Each scene shows the same named points in several views. A view is turned or mirrored, shifted and resized as a whole, has a little noise and may leave points out.
In the rows, zero is written as 128.

Scene 1
View 1
Q303: [109 108 143 116 135 118 142  96 137 119 163 130 115 138 109 110  93 157
 138  83 106 130 181 107 125 121 114 162 129]
Q406: [108  69 175  95 113 110 133 135 106 115 125 122 121 118 129  97  88 142
 140  97 125 138 170 123 172 132 161 150 131]
Q5: [129 132  93 141 211  95 167  84 163 146 189 149  69 171  91  85 105 158
 109 118  66 117 189 123  63 157  76 183 108]
Q656: [137 132 126 131  86 139  96 108 121 147 148 155 120 136 132  93  86 112
 132 132 162 137 133 135 146  96 147 151 182]
Q252: [110 129 120 115 133 120 150  92 131 138 153 151 113 140 119 116  85 149
 119  97 113 138 167 127 138 127 107 156 122]
Q819: [110 128 124 107 121 124 148 100 120 139 141 157 119 134 128 120  80 145
 119  99 122 145 158 133 157 125 117 149 123]
Q309: [137 117 115 121 142 112 135 121 116 160 141 159  88 144 128  80  91 119
 109 151 126 137 145 154 138 141 138 157 141]
Q389: [129 105 148 120  91 132 104 118 116 132 141 139 122 128 130  92  89 120
 140 118 153 136 147 126 153 104 159 152 174]
Q705: [142  76 158 125 126 112 104 140 114 134 141 127  93 135 123  57 105 112
 139 148 135 125 157 134 130 127 176 166 174]
Q974: [126 157 101 146 143 129 128  64 163 138 192 153 107 159 101 106  95 149
 132  99 111 120 167 109  85 105  84 171 151]
Q261: [133 109 137 116 108 124 118 125 107 149 132 153 107 131 135  86  87 116
 123 139 146 142 141 147 158 123 157 151 158]
Q35: [126 121 124 122 131 119 133 108 125 144 149 150 104 142 121  94  91 131
 123 123 125 136 156 134 133 126 128 158 143]
Q392: [112 116 140 115 109 127 128 101 127 126 151 140 125 133 122 113  86 143
 138  93 129 136 163 117 148 112 127 153 143]
Q706: [113 114 128  76  99 119 161 143  72 172  80 179 114 114 162 116  66 114
  87 142 146 173 126 187 232 152 156 126 108]
Q768: [ 96 113 145  89  99 125 152 110 106 132 121 149 132 118 136 131  71 148
 122  84 129 154 159 135 192 124 131 139 115]
Q524: [137  60 165 103 130 100 123 164  91 144 111 132  88 124 137  58  99 109
 124 158 135 139 151 155 167 153 191 155 148]
Q447: [138 116 119 124 136 114 131 122 115 158 139 157  91 140 129  79  90 116
 110 151 128 139 145 152 140 137 141 159 147]
Q547: [132 127 106 131 164 110 145 102 136 152 162 156  85 153 113  85  96 134
 110 135 106 129 163 140 110 143 112 168 131]
Q559: [124 148  91 134 174 111 159  76 153 149 178 162  91 161 104 104  94 153
 109 111  89 128 172 129  93 138  79 171 116]
Q349: [125 131 110 131 162 113 146  90 144 143 168 151  94 154 108  98  94 145
 117 113 101 127 170 126 104 133 101 168 129]
Q881: [109  98 140 110 161 102 158 106 133 125 154 133 101 143 111 101  94 158
 128  95  91 129 185 118 125 145 113 164 110]
View 2
Q706: [119 113  33 145 143 163 173  93 116 127  98 146 120 125 109 144 118 120
 122 163 108 140 100 145 162 161 168 139 114]
Q392: [120 128 115 133 162 141 129 100 131 114 107 141 111 125 154  96 137 119
 130 116 102 129 109 119 131 126 141 146 116]
Q656: [144 125  97 119 188 144 134  98 153 134 110 162 118 102 155 115 125 132
 128 124 121 122 105 131 138 109 140 142 122]
Q819: [115 120  98 135 154 146 145 110 120 110 106 132 107 126 143 102 136 122
 132 120 107 129 117 119 138 138 141 151 115]
Q5: [ 99 116 150 142 128 135 139 181 109  67 129 136 108 112 146 103 181 134
 140 105 143 107 165 102 116 112 121 171 119]
Q974: [123 120 137 120 168 136 136 141 133 101 117 131  99 107 166  83 151 135
 140  90 128 110 144 101 124 105 116 163 121]
Q881: [ 98 128 133 150 131 138 127 127 113  86 115 137 115 133 144 102 161 116
 131 120 109 129 127 116 119 132 142 155 113]
Q261: [130 124  92 135 164 146 136 103 142 124 109 165 125 110 140 129 133 126
 124 140 119 127 106 137 136 122 152 141 120]
Q447: [126 119  96 137 153 146 143 127 135 111 116 164 124 104 134 135 144 132
 127 140 132 121 122 133 136 120 146 148 122]
Q309: [124 117  98 137 152 147 147 132 132 108 116 162 123 106 133 135 146 132
 127 139 133 118 124 132 136 121 146 150 120]
Q768: [110 125  85 140 151 148 144  86 117 118  99 129 109 138 140 101 129 111
 127 127  91 142 101 126 143 151 152 144 112]
Q389: [134 129 107 130 176 142 124  88 150 130 109 163 123 114 153 114 129 122
 125 129 107 130  96 132 132 118 149 138 120]
Q406: [106 135 115 153 144 142 115  82 127 112 106 151 125 141 142 110 140 104
 121 137  88 144  92 134 126 141 162 137 112]
Q35: [121 122 110 135 157 143 137 120 131 108 113 150 116 114 145 114 144 127
 129 125 121 121 121 122 131 122 141 149 119]
Q252: [111 122 111 134 151 144 143 120 119 102 109 130 107 125 147  96 145 124
 133 112 112 126 125 114 132 130 136 154 117]
Q524: [120 130  99 155 142 145 120 103 139 115 116 188 146 115 123 157 146 116
 116 167 118 134  96 152 130 128 171 134 119]
Q349: [112 119 126 135 147 140 138 143 122  91 119 140 109 114 148 103 158 130
 136 112 128 116 140 110 125 119 130 159 120]
Q547: [117 118 117 136 146 142 143 148 124  94 121 150 115 108 141 118 156 133
 134 124 135 116 138 119 129 116 135 157 122]
View 3
Q303: [139 140 147 127 116 118 115 151 116 133 111 127 106 132 138 158 148 120
 138  98 119 124 111 136 121 108 149 133 118]
Q35: [123 122 136 132 128 113 110 144 118 140 123 150 109 133 135 136 135 124
 139 124 127 126 130 126 134 105 150 137 121]
Q5: [145 140 130 149 145  65 160 111 123 141 129 133 105 109 166 164 136 118
 115 113  99 143 102 129  76  90 144 155 135]
Q524: [101  95 123 114 107 103 108 175 157 129 110 161 101 127 106 110 146 140
 155 137 132 133 163 116 155 108 173 160  86]
Q389: [121 118 146 117 117 129  82 161 116 148 114 159 116 140 116 132 137 131
 149 130 144 116 134 130 158 124 152 128 106]
Q252: [129 132 138 139 126 125 115 139 109 131 126 132 104 138 144 145 140 113
 139 106 118 125 122 127 127  94 146 133 130]
Q974: [146 145 149 141 144 102 114 116  94 158 127 145 120 130 155 164 129 119
 122 118 124 123  95 137 107 113 134 124 140]
Q349: [134 132 136 139 137  96 128 128 116 139 127 141 108 126 150 151 136 120
 129 117 115 131 114 129 111  99 144 141 129]
Q447: [112 108 127 133 132 102 111 141 127 141 129 160 108 132 130 121 131 126
 142 139 127 130 145 116 139 101 155 147 117]
Q881: [133 134 137 132 117 108 131 149 129 123 113 123  98 127 142 154 149 118
 136  97 108 132 119 131 114  95 154 147 117]
Q656: [119 117 145 125 130 126  79 147 104 158 125 170 122 141 122 127 128 131
 145 143 147 114 135 126 157 123 146 122 117]
Q547: [126 122 129 140 139  90 128 128 122 142 129 150 107 125 147 139 132 121
 131 129 117 133 127 122 114  97 149 148 127]
Q261: [111 110 135 125 122 120  95 155 123 141 123 161 109 138 119 120 134 129
 150 136 137 123 147 120 155 109 156 138 110]
Q392: [128 131 146 125 118 131  99 154 110 137 117 138 109 141 131 145 142 120
 145 109 130 118 122 132 141 110 148 126 118]
Q768: [115 124 136 131 110 158  98 165 111 115 120 124  97 154 128 130 146 110
 155  98 124 118 140 122 156  88 155 126 121]
Q406: [119 121 140 115  97 133 102 180 136 119 103 133  98 138 116 135 156 127
 155 102 126 124 138 128 152 108 166 142  96]
Q559: [138 138 133 150 145  93 138 113 108 141 135 134 107 125 161 156 132 113
 123 114 108 133 109 126  98  88 140 141 143]
Q705: [118 109 138 112 114  94 101 163 142 148 107 168 114 121 114 128 141 143
 144 141 138 130 139 129 142 128 162 149  89]
View 4
Q447: [138 119 123 159 101 119 130 113 160 111 122 103 142 133 101 118 144 149
 111 148 114  92 149 134 115 133 119 135 124]
Q974: [135 147 105 122  77 103 144 133 138 116 144  72 126 124 113 115 170 115
 113 161 151 130 112 147 107 119  95 150 124]
Q261: [151 101 130 145 101 112 138 111 156 103 118 110 142 130  89 122 148 150
 113 157 100  91 144 113 105 141 114 139 125]
Q5: [124 188  88 145  93 121 118 148 137 118 152  62 113 124 143  87 148 123
 132 149 162 116 140 181 138 106 114 123 119]
Q252: [127 130 117 123  92 106 141 140 134 117 135  89 112 114 106 106 161 129
 126 166 116 100 141 137 104 135 104 132 117]
Q389: [170  99 129 127  93 105 149 108 149  95 121 109 139 131  82 123 153 143
 117 165 102  99 131  96 103 137 106 145 126]
Q768: [128  98 135 113  98 102 150 140 131 115 123 109 105 105  89 107 161 139
 129 174  81  77 155 111  91 154 105 127 111]
Q309: [134 123 121 158 104 119 128 116 159 113 121 102 140 132 106 117 145 149
 112 148 116  93 150 140 116 134 119 135 123]
Q819: [125 118 125 122  95 106 144 137 136 117 130  98 115 112 100 110 162 132
 124 167 104  93 145 128  98 142 104 132 116]
Q349: [132 150 106 137  92 113 132 136 141 114 140  79 122 123 119 103 155 128
 125 156 138 110 137 152 120 122 108 133 121]
Q35: [142 126 119 137  95 111 138 125 147 110 129  96 130 125 102 112 152 138
 119 159 117 100 140 129 110 132 111 137 121]
Q881: [145 148 107 124  99 114 135 146 129 106 137  87 103 116 117  86 147 135
 144 166 118  91 153 136 122 127 114 117 114]
Q705: [188 117 120 149 103 120 132 100 159  85 121 109 147 145  93 111 132 157
 124 155 111  93 143 104 127 124 125 134 129]
Q706: [ 97  72 153 156 117 115 135 122 159 130 103 130 129 109  83 125 150 163
 108 155  57  54 182 123  84 171 120 122 112]
Q406: [170 109 127 118 104 110 144 129 134  93 123 112 111 118  91  96 143 149
 145 172  84  75 157  95 112 140 116 119 115]
Q303: [154 138 111 110  90 105 143 141 128 103 140  86 106 116 108  95 156 127
 140 171 121 103 135 123 114 128 104 130 118]
Q524: [174 105 131 161 118 126 126 103 161  91 111 123 143 138  93 107 124 172
 129 151  86  68 169 104 125 137 135 120 122]
Q559: [113 162 101 138  88 112 130 144 139 123 144  70 114 118 129 103 161 120
 121 156 149 115 136 169 117 121 107 132 119]

Which points are out of place in each view (at most two, in the order of its rows)? Write none if all are in place.
view 1 -> none
view 2 -> Q406
view 3 -> none
view 4 -> Q974
